A landscape with many valleys, sampled at points; each row gives a point and its height.
From any point a ball rolls to the lowest of the 2 points nearest to it. It stops when none of these is lower. Distance is the straight distance between rows; heights are no part of it.
z399 (h 415): [ 89 131 148 100  94 132 132 131 100 141 166 105  87 146 130 179  98 130
 120 151 128  94  91 175 146  78 209 139 136 154  75 170]
z27 (h 186): [113 137 109  91 179 105 137 165 143  77 149 158 146 104 157 127 148  99
 146 117 154 144 118  72 115 168 146 152  94 136 104 111]
z883 (h 618): [129 143 100 170 106  78 125 133  94 139 122 146  85 156 141 145 127 152
 173 135  84 107  97 156  88 152 182 160 190 135 139 167]
z354 (h 455): [100 114 160 109 140  76 167 172 199 121 153 158 137 146 156 162 139  62
 134 150 138  78  86 115  80 104 137 134 120 153  84 151]
z569 (h 168): [140 114 167  61 166 214 118  95 130 126 181 127 138 165 156 167 125 103
 105 137 153 121 132 152 150  94 144 153 111 111  99 131]
z216 (h 566): [ 91 120  98 185 104  96 139 167  88 167  87 131 109 121  80 105 116 181
 163 115 152 121 105 118 132 185 105 114 137 141 171 154]
z87 (h 615): [107 115 147 182 143  61 172 117 125 127  77 161 150 101 134  80 149 138
 125 130 177 141  83 115 117 157 108 123 112 135 166 134]
z387 (h 569): [161 141 111 181 157 127  75 155  66 158 127 124  97 107  91 154 122 174
 140 120 116 114  81 147 174 150  97  96 123 131 180 132]
z351 (h 546): [108 113 201 141 121 174 122  86 212 151  83  82 106 111 130 143 100 105
  89 132  99  97 128 107 167 130 147 116  98 180 148 110]
z135 (h 202): [151 111 135  90 134 203 118  93 132 135 170 156 125 194 139 149 100 145
 117 148 122 141 124 170 131  77 171 195 128 108 134 159]
z486 (h 378): [ 75 150 131 142  90 148 142 122 172 163 109 157 146 173  88 135 139 158
 119 178 125  88 142 127  98 139  36 141  54 142 170  96]
z991 (h 223): [151 129  79  99 128 189 142 102 127 101 182 177 140 175 156 139 110 121
 138 150 119 146 162 129 104 115 162 187 144  95 146 135]
z784 (h 463): [148 163 136 125 162 104 126  88 143 125 109 153 128 121 178 104 167 135
 122 137  96 134 159 104 105 127 157 148 141 122 105 132]
z275 (h 196): [117 128 150 142 143 163 120 120  65 137  57 128 151  75 148 134 143 149
 159 135 162 165 160 150 135 149  94 130 142 143 145 109]
z772 (h 322): [152 110 134 105 175 208 137 148 172 138 182 131 135 132 129 160  98 112
  96  74 153 106 148 133 116 109 102 124 142 113 142 164]
z800 (h 137): [138 162  81 156  86 142 147  98 109  75  83 117 112 128 144  98  97 104
 128 135  85 132 188 111 135 104 134 122 145 113 136 115]
z422 (h 445): [176 111 121 137 141  94  91 136  80 114 111  98 136  32 141 116 141 104
 132 102 125 150 138 143 168 102 136  65 165 126  98  91]
z685 (h 518): [157 115  91  95 193 113 121 130 192 132 136 174 134 112 100  65 123 131
 114 158 132 170 132  74 161  87 137 123  70 131 166  95]
z768 (h 469): [102  96 134 123  54 118 110 126  76 139 100  94 124 110 133 148  90 138
 169 155 129 175 131 171 157 120 164 135 153 182 140  92]
z154 (h 436): [ 89 128 117  98 148  74 164 139 180 115 115 138 129 112 110  61 111 143
 135 127 157 148 123  57 167 151 182 119  73 143 107 139]
z298 (h 373): [130 155 122  80 109 150 129  77 132 158 148 124  80 175  86  74 116 183
 112 151 122 137 143 131 173  89 164 109  79 110  91 140]
z847 (h 395): [111 127 174  94  87 122 138 122 141 143 109 100 102 120 147 144 102 124
 121 133 117 119 127 138 131  91 204 115 164 146  86 150]
z674 (h 510): [177 143 113 156 169 200  93 116 155 129 107 131 114 123 122 130 118 125
 113 132  63 126 159 110 140  92  95 131 105 113 196  93]
z977 (h 430): [153 146  64 117 134  76 106 115 133  79 169 146 141 141 123  82 159 133
 130 102  95 153 139  77  87 175 154 127 139  92  88 130]
z451 (h 485): [126  88  94 152 127 104 121 116  67  85 215 142 144 126 128 161 132 104
 130 110 142 125  55 151 157 145 149 138 153 118 147 132]
z637 (h 366): [176  57 124 151  99 106 120 115 117 156 153 160 156 110  95 103 127 127
 131 124 178 180 107 185 108  83 119 126 176 104 159 125]
z543 (h 352): [159  72 150 124 101  96 123 137 138 146 182 128 138 112 117 114 125 100
 113 100 150 158 107 174 109  74 148  98 183 115 103 155]
z282 (h 181): [143 103 143 106 149 109 110 131 118 102 178 126 145  93 168 170 154  85
 136 124  99 184 122 122  89 156 166 161 147 148 102 109]
z178 (h 368): [127 169  52  93 110 176 119 180 115 107 185  98 112 159  88 163 131 159
 135 119  79 109 167 117 134 152 106 125 129 131 102 126]
z174 (h 676): [110 159 111 109 134 112 133 148  95 165 139 126  90 140  89 100 129 197
 152 109 152 135 108 122 128 193 177 144 133 136  96 180]
z829 (h 240): [137 144 132 111 143 190 149 102 143 105 100 140 158 147 177 131 120 101
 140 130 137 140 182 128  80 121 138 202 159 106 150 129]
z35 (h 535): [130 132 157 111 164 168 115  90 141 123 143 163 144 165 176 172 151  96
 140 178  92 136 126 129 127 139 120 213  69 155 154  82]
z355 (h 517): [111 120 100 170 146  88 140 143  39 137 127 200 129 122 118 111 123 157
 156 185 179 124  79 150 170 106 148 140 111 120 175 128]
z619 (h 280): [ 78 137 123  90 126 119 122 171 161 106 141 112 126 101 137 173 146 117
 145 135  89 125 114  78 115 202 170 156 113 200  96 106]
z858 (h 576): [ 72 155 102 141 169  87 134 200 110 146 139 145 104 142 117 164 145 168
 171 140 138  84  88 109 135 154 145 134 132 167 114 155]
z290 (h 179): [148 111  94 171  95 130 120  66  83  96 105 144 133 107 126  85 107 114
 117 113 100 157 108 135 135 178 134 141 136 117 216  93]
z944 (h 503): [130 103 113 159 149  93 131 133 115 100 195 148 149 154 149 162 152  97
 124 104 126 116  64 146  91 174 109 148 138 123 151 158]
z102 (h 332): [ 72  87 147  96 148 157 161 151  94 112 157 117 131 120 147 169  92  92
 135 110 190 106  55 137 178 147 170 145 114 147 120 151]
z597 (h 245): [114 153 101 119 117  85 162 143  88  71 108 122 159  83 128  95 140 105
 121 107 178 111 139  92 161 116 110  75 132  95  71 134]
z494 (h 239): [101 151 134 137 168  90 142 194 169 111 114 136 130  96 157 168 159 106
 162 144 109 101 128  78  92 159 128 136 122 164  81 121]
z724 (h 391): [121 165  77 104 163 177 106 176  75 144 156 139 106 169 103 149 122 186
 160 127 136 117 138 120 142 168 107 134 107 117  99 149]
z600 (h 473): [137 130 114 126 132 169  96 106  73 117 143 115 149 127 109 138 154 141
 117 128 114 149 120 130 155 165  50 108  93 123 163  82]
z143 (h 306): [156 170 160 159  92 134  94 104 135 186  87 106 108 151 126 144 166 162
 119 149  88 121 178 167 113  56  91 114 174 112 108 105]
z532 (h 283): [175 137  98 120 155 150 123 140 137 118 179 145 145 151  96 115 144 133
 100  89 135 124 148 105  77 147  71 122 144  69 123 128]
z990 (h 659): [167 122 170 116 162 121 102 155 117 183 112 115 111  98 137 137 127 160
 152  76 153 141 126 171  88 124 174 119 212 111  88 191]
z2 (h 308): [193 127 120 128 131 151  95 104 161 122 165 116 120 165 104 114 142 136
 104  58  74 155 155 120  64 187 113 123 149  94 146 145]
z375 (h 585): [113 103 112 113  99 142 145 126 152 146 138 133 124 159 101 117 101 133
 143 159 120 146 149 138 130  91 133 153  96 140 179 115]
z450 (h 417): [172 112  89 117 110 177 100 112 118 124 151 133 101 150 120 126  82 152
 171  96 115 172 147 178 109 138 189 186 196 105 172 151]
z698 (h 273): [148 145 159 111 140 187 150  55 151  93 105 108 151 124 140  83 127  97
  71 105 129 107 150 116 144 125  89  98  99  87 148 121]
z814 (h 353): [168 134 128 134 163 159  85 148 163 153  93  97 116  67 123 128 120 138
 140 108  82 160 187 101 143 130 140 111 151 151 137  97]
z242 (h 598): [114 117 130 161 115  57 170 156  74 111 110 142 140 106 169 138 143 102
 158 150 180 121  82 160 139  91 156 128 170 139  98 145]
z668 (h 398): [189  89 165 120 155 106  61  85 122 153 132 116 163  94 113  92 168 154
  97 109 128 206 122 148 130 132  86 113 121 115 141 106]
z896 (h 654): [142  87 135 128 127 125 130 148 152 141 148 142 177 112  86 134 136 132
 113 111 160 172 132 113  79 160  24 119 116 116 174 102]
z608 (h 644): [118 109 199 112 167 161 136 100 120 137 134 102 106 125 158 143 107 112
 101  70 149 100  81 150 148 208 152 127 132 140 140 188]
z969 (h 423): [110 163 132  83 172 144 152 141  83 134 101 143 108 110 166 128 123 146
 158 138 179 120 143 112 148 137 167 149 128 120  76 159]
z443 (h 632): [149  98 122 112 129 133 144 129 174  97 137  84 136  99  92  83  95  96
  89  51 130 152 146  76 134 169 137  92 142 101 139 147]
z671 (h 337): [155  94 136 104  97 102 100  94 155 125 175 146 139 147 135 102 132 119
 116 120 131 214 138 166  82 107 165 153 173 111 118 135]
z887 (h 447): [180 171  79 122 157 108 106  79  86  82 145 146 116 132 167  84 162 131
 112 125  79 124 134 106 126 155 172 125 136  82  98 133]
z955 (h 528): [101 139 136 155  88 100  98 124 109 104 160  93 128 134 149 198 152 111
 124 154  58 100 106 151 120 145 123 147 132 167 116  94]
z438 (h 538): [107 141  98 151  78  62 116 116  76 144 156 140 132 147 127 132 166 169
 145 164 142 161 130 157  98 125 117 132 164 122  96 129]
z718 (h 523): [116 142 109 154 108  90 123 131 117 128 162 182 167 161 152 164 195 144
 155 194 141 144 128 141  73 121  84 166 133 122 126 105]
z920 (h 624): [137  98 170 110  94 148 148  90 162 103 139  83 137 128 140  98  94  74
  70  67 119 128 141 122 129 131 153  92 148 111 114 139]
z520 (h 90): [ 81 146 173 134  63 101 152 143 150 155  80  80 127 133 111 114 139 145
 113 121 154 116 167 112 111 132  98  92 135 142  60 157]
z869 (h 501): [124 128 178 165 105 103 135 104 127 133  81  76  83  81 131 131 114 109
  95 114  96  64  94 133 191 127 155  55 122 160 124 120]
z564 (h 307): [142 136 151 108  85 191 116  62 163 160 130 113 114 192  88  93 114 158
  79 106  91 127 144 143 144 128 100 121  79 119 164 121]
z71 (h 521): [146 117 126  87 172 156 121 102 133 118 146 177 149 154 135 117 132 144
 140 177 127 173 141 113 138 129 153 186  65 141 136  96]
z813 (h 249): [139 127  48 121 118 110 118 155 144  95 169 137 158 143  53  98 141 154
 110 105 132 122 144  77  91 146  76 102  98  91 142 106]
z825 (h 462): [ 88 121 152 140 129 175 171 109  91 132  94 114 132 134 138 143 103 119
 132 150 180  93 110 151 165 146  79 128 109 132 157 144]
z938 (h 550): [124 156 114 141 135 143 107 118 146 104 124 155 145 156 157 151 147 125
 132 191  64 109 145 118 138  96 114 165  77 142 167  68]
z440 (h 408): [121 192 100  96 159 184 119 152 104 125 115 124 106 143 152 156 134 154
 150 126 124 103 186 102 120 174 147 158 138 120  93 143]
z230 (h 422): [175 115 198 148 131 129  74 105 122 136  99  89 117  66 146 152 137 104
 107 100  93 138 138 169 147 107 139  80 171 146 109  99]
z453 (h 342): [135 136 116 112  98 145 101  57 119 135 138 112  98 156  65  70 104 169
  87 128 113 136 128 127 189 133 115  87  66 116 152 113]
z786 (h 406): [142 117 124 125 124 185 102 129  90 141  85 127 108 115 149 148  86 145
 183 124 128 180 151 167 134 138 179 181 177 146 155 132]
z293 (h 374): [139 133 152 134 141 155 135 154 140 146  62 110 108  78 147 121  97 105
 148 114 126 134 165 114 144 107 172 118 171 145 105 140]
z743 (h 520): [115 122 151 185  76  62 195 155 175 108 125 103 119 123 145 133 108  69
 147 108 102  63 103 112  91 122 136  98 165 137  97 169]
z995 (h 588): [137 130 133 136 161  53 151 127 111  93 138 168 153 106 189 128 167  80
 134 111 166 115 100 126 101 110 148 124 161  94  68 149]
z4 (h 291): [151 125 100 150 141  85  72 139 163 114 141 121 138 115 109 129 153 119
 124 134  45 150 146 102 111 147 104 121 105 160 166  66]
z476 (h 502): [125 109 132 158 130  92 141 166 187 101 168 108 123 121 123 152 121  72
 106  89  64  71  95 104 117 132 134  91 155 138 121 142]
z284 (h 225): [115 109 129 121 120  97  96 168 146  98 156  99 144 110 125 162 160 111
 132  90  82 148 123  99  68 203 129 136 163 165  98 106]
z872 (h 424): [129 144 148  90 121 122  87 147 140 180 123 110 100 120 108 133 139 179
 126 178 108 131 152 142 167  47 149 104 105 146  80 101]
z7 (h 496): [110 146 116 115 130 111 181 144 188 114 137 186 160 175 161 131 139  94
 167 196 163 103 155 119  88  65  94 157  94 104 109 131]
z840 (h 300): [171 144 149  91 153 192 147 109 183  90 142 113 155 128 146 114 117  90
  69  73 133 107 188 108 100 116  84 134 147  74 124 146]
z322 (h 433): [ 83  97 165  98  88  97 201 168 228 105 139 114 144 136 148 157 110  61
 130 131 128  92 124  81  86 137 132 130 123 171  96 147]
z398 (h 444): [104 134 132 130 123 130 104 111 127 136 157 127 136 164 101 133 147 155
 102 119 125 135 118 122 109 204  60 136  77 145 152 114]
z745 (h 587): [140 167 109 178 156 126 126 137  72 137  72 137  99  91 121 118 117 151
 131 141 120  88 131 125 179 115 114  88 122 101 162 124]
z773 (h 567): [ 95 123 187 154 169 144 124 135 173 172  47 113 119  97 134 138 134 137
 123 141 133 111 117  99 180 165 142 125  83 196 149 117]
z833 (h 616): [132  88 159 135  65 131 147  88 183 126  93  72 121 120 106  85  81  85
  97  88  87 158 165 120 119 126 156 104 138 154 160 122]
z817 (h 516): [136 101 124 136 118 160 142  96 103 110 176 153 170 177 136 137 129  98
 106 131 153 129  98 159  84 134  81 164 126 113 177 142]
z198 (h 564): [119 149 117 136 126 136 163 122 183  93  83 137 152 129 163 123 125  90
 144 169 107 119 172  79 115 113 137 165  97 143 165  78]
z875 (h 147): [143  58 154 114 113 135 114  85 137  93 132 127 163 101 169 147 127  63
 122 118 117 191 142 151 109 126 158 158 154 160 146  84]
z118 (h 381): [189  70 159 148 146 106 103 109 149 136 119 129 157 108 117 102 139 107
 114  92 135 174 107 159  95 120 102 136 157 122 172 117]
z873 (h 489): [140 120 172  85 144 165  85 120 161 161 120 122 119 132 142 155 149 161
 132 148  90 189 162 141 117 125 166 170 127 167 101 118]
z148 (h 229): [148 165 166 101 132 231 104 111 144 172 111  87 105 166 122 138 118 153
  92 123 114 103 183 155 141  95  87 105 131 101 107 153]
z161 (h 554): [ 95 149 100 151 121 106 119 197  92 116 167  94 106 131 126 204 118 125
 148 122 103  83 101 130 136 144 108 118 139 158 111 126]
z711 (h 121): [125 127 159  60 179 183 167 124 135  89 137 147 167 121 173 138 126  83
 129 131 186 139 145 108 143  95 140 145  90 118  78 133]
z716 (h 219): [153  98 116 178  95 110 100 117 128 133  92  97 104  82 103  92  97 127
 126  90  77 151 124 119 144 179 143  95 150 151 195 102]
z481 (h 416): [ 98 144 104  58 137 115 152 146 156 109 149 106 128 121  99  84 153 148
 116 117 163 134 133  79 179 156 144  92  80 135  66 140]
z101 (h 382): [169 126 120 172 115 124 115 139 131 174 102 150 109 147 132 153 114 148
 168 152 100 141 137 172  98  71 152 189 196 127 193 139]
z666 (h 629): [ 96 114 136 168 147  73 156 107 136 125 114 192 167 137 102  83 155 121
 128 166 185 100  74 110 116 138  74 123  50 111 182 107]
z641 (h 340): [106 139 110 123  49 163 150  91 168 158 112 115 131 179  66  82 106 164
 103 151 111 133 178 107 114 133  53 115  70 133 172 101]
z264 (h 311): [100 135  91 125 129 181 156 139  87  75 173 119 144 145 138 160 114  96
 114  99 159  86 119 109 135 156  78 129 132  99 142 146]
z737 (h 505): [104 133 189 116 111 137  83 113 122 140 104 113 125 109 176 194 160 120
 109 160  66 139 102 151 134 139 160 163 130 191 127  74]
z602 (h 609): [103  81 161 134  72 150 148 113 202 173 105  65 113 165  92 128  76 115
 108 100 105 131 150 137 117 110 143 142 135 172 170 144]
z156 (h 130): [ 86 138 186 134  95 146 154 149 134 160  72  93 152 133 128 143 138 140
 122 115 177 124 183 143  88 142  37 113 149 106  85 155]
z714 (h 543): [ 94 163 123 147 148 114 139 152 121 102 119 154 136 156 164 166 157 122
 149 135 127  67  88 110 100 199  91 169  94 125 126 132]
z832 (h 652): [159  95 183 118 184 148 115 141 112 155 136 111 127  93 136 152 123 115
 119  70 169 114  88 174 129 149 160 113 166 113 127 195]
z549 (h 551): [113 152  91 161  95  84 129 144  63 179 106 157 107 130  82 102 143 218
 167 157 151 157 128 161 117 139 120 123 135 122 133 161]
z342 (h 548): [163  93  99 173 158 103  97 160 108 180 165 164 110 122  85 138 126 163
 144 132 143 119  61 158 130 115 114 128 133 121 185 143]
z565 (h 411): [131 117  69  94 104  79 130 128 146  95 199 126 112 152 111  81 128 124
 134 134 105 138 116  98 137 132 204 130 132 111  91 150]
z218 (h 252): [165 115 105 174 136 120  84 127 137 134  80 132 132  87  86 112 127 132
 144 122  77 164 148 122 130 140 118 120 127 163 229  68]
z436 (h 328): [173 124 125 150 135 113  90 154 187 167 103 107 105 108  87 116 140 156
 120 123  68 150 172 100 101 134  95  87 137 147 139 106]
z74 (h 529): [111 139 137 163 131 138 161 115 127 118 102 171 155 187 156 147 145 107
 142 141 157  85 105 146  67 162  55 173 116 108 172 149]
z196 (h 497): [151 145 122 119 191  70 127 176 169 167 124 148 100 117 118  99 154 164
 162 148 133 159 137  91 108 111 162 129 136 131  86 145]
z364 (h 475): [115 156  83 143 136  85 133 149 170 103 165 119 105 162 107 122 134 119
 120 125  72  70 127  90 131 135 130  94  98 130 111 127]
z328 (h 257): [125 164 128 127 139 153 148 141 147 125  87 147 161 132 185 159 160 107
 157 160 118 133 197 127  74  83 113 183 154 126  94 100]
z897 (h 651): [139  62 126 135 156 115 127 207 163 117 143 118 171  76  82 127 115 109
 125  93 148 157 128  86 113 131  68 109 117 146 160  96]
z734 (h 211): [128 136  93 160 111 108 135 122  31 117  75 157 164  98 131 101 139 156
 152 151 168 180 145 146 112 149  85 145 152 109 150 100]
z646 (h 171): [137 147  70 141  74 110 166 130 112  85 119  88 115 128 122  85  85 108
 124 116 124 116 157 114 144  87 155  80 170  80 112 139]
z797 (h 575): [113  91  99 132 119 110 170 144 181  97 130 169 162 145 121 135 105  86
 150 168 148 134 134 101 104 107 132 165  95 150 181 107]
z523 (h 508): [147 148  87 111 183 109 129 179 172 122 117 143 120 105 117  83 139 149
 142 143 129 134 164  65 161  73 141 106 103 126 106 113]
z359 (h 577): [119 151 131 119 151  80 159 160 145  78 131 164 163 125 166 133 163  91
 131 105 172  81 133 108  88 142  79 111 120  79  64 147]
z749 (h 476): [153  96 138 127 165  61 140 146 140 148 117 143 113  71 104  66 122 144
 140  71 166 163  79 119 129 165 181 117 161 113 126 165]
z850 (h 339): [115 151  59 137  88 166 144 157 131  75 184 113 138 155 114 157 119 114
 121 120 106  79 157 104 122 131  61 114 119 103 141 112]
z16 (h 409): [ 78 127 105 122  60 106 188 143 190 111 137  93 113 154 123 134  95  85
 126 151  85 103 144 109  97 118 146 134 134 157 117 131]
z975 (h 443): [119 125 117 104 124 145 114 168 109 167 176 123 102 135  90 149 100 164
 142 164 166 140 119 162 185  25 136 117 113 141  94 131]
z605 (h 412): [ 98 120 116 155  95 127 113 122 117 165 162 160 148 178  69 131 160 169
 118 163 131 138 126 139  82 130  41 135  78 110 174 106]
z584 (h 438): [118 137 137  99 155 147 131 131 110 170 145 148  99 159 146 171 125 157
 143 168 147 105  86 148 172  67 175 142 101 135 111 153]
z855 (h 472): [128 121 143 139 127  69 111 128  94 105 111  98 103  61 144 132 127 117
 115 144 115 103  88 141 206  93 174  73 136 146  91 107]
z338 (h 268): [117 117 175 116 110 213 115  81 166 182 114  66 115 147  91 125 107 152
  65  98 121 104 163 148 159 129  70  86  86 123 132 133]
z393 (h 439): [ 88 127 184 104  95 177 159  84  99 133  88  91 125 128 150 128 105 102
  95 139 165 125 128 165 187 118 134 109 107 132 116 128]
z424 (h 486): [100 122 162 108  92 144 106 111  94 133  80 116 110  92 171 175 123 117
 161 168 105 151 111 155 164 105 220 174 138 195 132  90]
z129 (h 284): [118 156  92 111 146 151 151 152 105  51 120  93 127  77 146 118 124  87
 111  85 138  91 144  79 183 138 133  92 129  99  83 111]
z186 (h 532): [157 119  89 186 143  69 112 129  88 143 137 177  98 120 113 127 113 142
 168 153 128 121  57 162 144 104 178 132 159 123 193 138]
z503 (h 95): [122 171  87 178  88 126 168  77 100  92  73 173 149 140 140  89 128 104
 133 170 120 110 164 120 107  94  96 132 120  75 177 105]
z550 (h 139): [112 137 158 126  69 129 110 121 133 169 118  67 130 147  85 109 139 178
  88  99 134 141 178 145 115 145  72  65 121 121  81 130]
z945 (h 454): [ 90 139 119 117  83 144 152 131  84 160  83 119 119 123 124 120  87 163
 175 180 175 160 149 156 162  88 143 139 143 140 134 132]
z754 (h 487): [151 121 106 133 155  44 136 178 120 135  97 164 132  83 119  75 152 160
 165 112 170 182 116 103 106 122 166 107 173 106  97 158]
z469 (h 642): [144  63 126 121 148 166 123 192 159 124 123  76 150  75 104 120 100 102
 116  52 162 156 136  82 159 168 118  98 132 141 142 124]
z703 (h 233): [ 96 120 170  74 142 165 151 147 163 136 163 103 148 126 123 135 121 109
 101  87 200 117 113 109 148 165  94 106  74 131  78 145]
z563 (h 174): [ 84 143 167  74 175 190 157 111 130 114 121 141 143 135 166 138 132 108
 108 136 183  97 113 103 159 153 112 128  55 125 107 132]
z155 (h 562): [104 154 153 119 100  73 146 129 116  92 125 147 150 145 160 133 190 105
 128 134 150  96 115 119  77 190  47 144 103 117  85 127]
z639 (h 437): [144  90 165 137 126 148 119 111  92 134  96 114  94  90 134 147  64 108
 144 106 151 129  78 187 186 115 191 112 156 144 162 150]
z108 (h 329): [123 169  91 103 128 145 116 176 132  76 151  76 120  89 121 146 139 107
 121 141  90  89 153  90 179 101 131  77 106 142  68  92]
z994 (h 504): [136 108  85 149 154 109 132 119  48  83 159 175 133 112 136 112 108 106
 137 143 157 122  71 139 191 101 162 125 112 114 151 114]
z642 (h 178): [123 172  77 156 140 100 156 117  40  87  82 166 143  97 158  96 157 135
 156 128 154 120 138 105 131 164 110 124 131  94 131 122]
z236 (h 162): [131 139 138 142 127 141 117 155  92 147 119 117 155 120 126 143 152 141
 138 116 159 153 167 150  77 149  81 122 164 117 103 136]
z919 (h 484): [132 126 155 143 172 182 151 105  98 123  98 143 124 117 174 135 107  82
 133 142 166  97 104 159 181  79 135 147 137 114 147 146]
z483 (h 199): [139 160 152 124 104 179 115  87  94 137 136 102 127 155 131 137 124 150
 102 106 120 128 149 186 134 115  91 116 145  93 117 156]
z778 (h 394): [164 108 111 144 110 166  81 122  86 152 116 120 142 115 124 162 112 139
 159 140 123 175 157 181 125  82 129 152 180 135 160 109]
z997 (h 602): [132 136 127 161 152 105 132 107 127 125  78 137 130  91 107  62 136 147
 109 134 134 125 128  93 147 136  92  95  95 126 167 102]
z633 (h 461): [120  86 149 152 132  84 121 105  77 122 148 124 110 110 148 160 114 110
 134 124 141 115  33 184 157 130 169 135 144 157 138 139]
z289 (h 477): [157 148 131  90 180 126  91 115 125 145  99 163 100 127 157 115 142 166
 156 151  87 171 153 108 139 111 210 158 122 139  97 117]
z577 (h 324): [169 127 138 121 119 120 122  91 165 125 160 119 133 165 144 117 127 110
 105  86  90 144 154 148  62 144 165 140 189  90 107 175]
z510 (h 207): [124 149  66 142  96  90 136 151 104  87 125 113 149 109  84  72 117 138
 110 126 139 135 165  86 128 118 103  67 131  89 119 111]
z470 (h 597): [119  86 135 118  85 160 126 124 157 191 141  98 107 139  59 112  72 158
 123 110 160 160 129 157 144  91 136 119 131 139 165 140]
z78 (h 667): [139 147 138 150 161 107 102 151 103 180  87 125  76 113 126 126 128 197
 175 100 131 125 113 145 107 180 157 118 175 122 117 192]
z673 (h 456): [127 118 128 109 204 113 127 139 149 143  83 153 105  65 129  59 114 137
 141 107 171 147 116  76 169 156 184 113 106 128 120 150]
z80 (h 643): [137  84 134 136 126  94 154 115 146 124 155 190 191 147  84  86 151 126
 105 143 188 144  97 121  73 135  54 137  91  89 178 113]
z782 (h 608): [107 134 103 176 113  42 151 152  85 126 114 125 101 110 145 142 126 119
 145 127 131  91 107 150 119 139 165 114 189 125 108 183]
z40 (h 346): [161 105 144 118 148 156 127 141 198 160 179 126  98 164 112 154 105 128
 110 105  97 111 107 153 109  76 145 139 141 124 139 169]
z720 (h 281): [147 178 136 154 121 133 104 110 120 140  99 126 129 148 176 168 176 120
 129 166  56 105 174 148 107  74 110 154 170 130 116  87]
z759 (h 626): [130 144 178 179 102  98 132  96 118 164 102 128  97 156 176 155 134 116
 133 127  93  76 104 182  89 117 171 148 192 134 127 179]
z430 (h 446): [ 95 156  95  97 135 103 104 161 125 114 156 124 124 144 106 117 149 160
 127 142 116 102 117  91 157 149 120 110  64 137  99  98]
z899 (h 365): [154 130 102 104 127 123  88 152 128 106 170 102 131 111 107 141 131 118
 106 127 101 141 155 111 153  64 116  92 121 124  77  77]
z525 (h 386): [114 160 103 177  65  97 148 117 181 145 110 123  99 182 128 123 127 124
 144 153  57 103 141 129  88 113 159 153 150 143 149 127]
z197 (h 393): [123 141  96  66 101 117 147 134 161 113 189 100  94 170 103  73 120 146
  92 131 130 119 121 103 162  90 168  96  99 105  57 148]
z169 (h 525): [125 144 174 159  98 135 112  95 149 158  81  85  91 124 132 148 124 129
  94 153  77 101 129 144 186 109 127 103 108 157 143  85]
z748 (h 396): [153 116 166 116 120 117  69 119 145 142 145  83 123  96 128 149 150 128
 102 152  96 159 134 149 147  84 122  90 124 152  93  71]
z542 (h 236): [170 117 160 112 145 178 118  70  95 108 155 115 160 140 146 102 128 106
  69 102 148 124 118 159 155 104  93  98 143  69 127 133]
z544 (h 285): [ 70 106 154  84 136 137 148 172 135 146 151 111 120 142 120 158 127 135
 113 104 181  88  69 130 145 172 132 126  98 157  72 182]
z725 (h 279): [ 94 134 142  90 117 161 144 143 140 111 180 107 151 155 128 172 131 108
 112  84 169  83 113 131  91 195  52 127 113 124 103 154]
z889 (h 478): [113 119 146 127 157  88 148 163 202 118 167 179 171 137 138 159 152  79
 134 161 153  89 108 118  90  89  64 131  79 122 118 117]
z783 (h 511): [140 110 121 110 155 116 119 105 134 128 158 191 186 152 157 135 156 137
 140 174 145 181 136 135  84  80 120 182 110 128 125  96]
z391 (h 132): [ 84 171  67 115 157  92 150 158  59  64 128 161 134 115 152 121 148 139
 151 127 164 119 109  84 146 178 131 136 108 119  97 126]
z907 (h 634): [127 153 182 138 129 151 116  82 116 149 131 118  85 167 158 175 124 122
 108  96  94  86  76 165 117 174 170 152 153 131 125 181]
z448 (h 586): [ 72 121  88 150 142  98 157 217 149 145 107 135 113 128  74 134 123 174
 175 118 155  98  95  84 137 194 129 126  96 181 153 141]
z3 (h 494): [162 162 108 162 156 192 109  83  77 124 120 154 150 151 122 118 132 139
 105 146 104 109 138 129 151 134  70 133  94 102 189  97]
z404 (h 500): [131 120 183 107 160 141  95 125 135 177 112 161 162 142 154 153 170 166
 157 163 141 193 143 144 102 118 113 182 119 144 122 107]
z89 (h 418): [117  80 185  94  90 197 136 109 122 137 117  70 112  93 128 134  64 107
 113 101 174 140 130 173 167 111 177 112 160 139 125 152]
z937 (h 138): [122 126 107 160  78 128 143  36  73 105 109 167 143 153 149  91 131 117
 128 173 110 147 128 148 125 109 138 160 140 113 183  91]
z808 (h 367): [168 140 119 151 131 112 113 120 168 176 135 151  88 165 130 129 129 147
 133 152  73 119 134 149 104  76 153 137 160 120 140 155]
z325 (h 440): [ 88 171 102 112 125 146 167 122  57 137  97 150  98 159 130 106 109 176
 160 167 179 122 129 132 175 114 168 135  99 118  97 154]

Where does a ball stop that starts at each point below?
z7 | z483
z3 | z483
z869 | z503
z584 | z503
z668 | z503
z786 | z483
z975 | z503
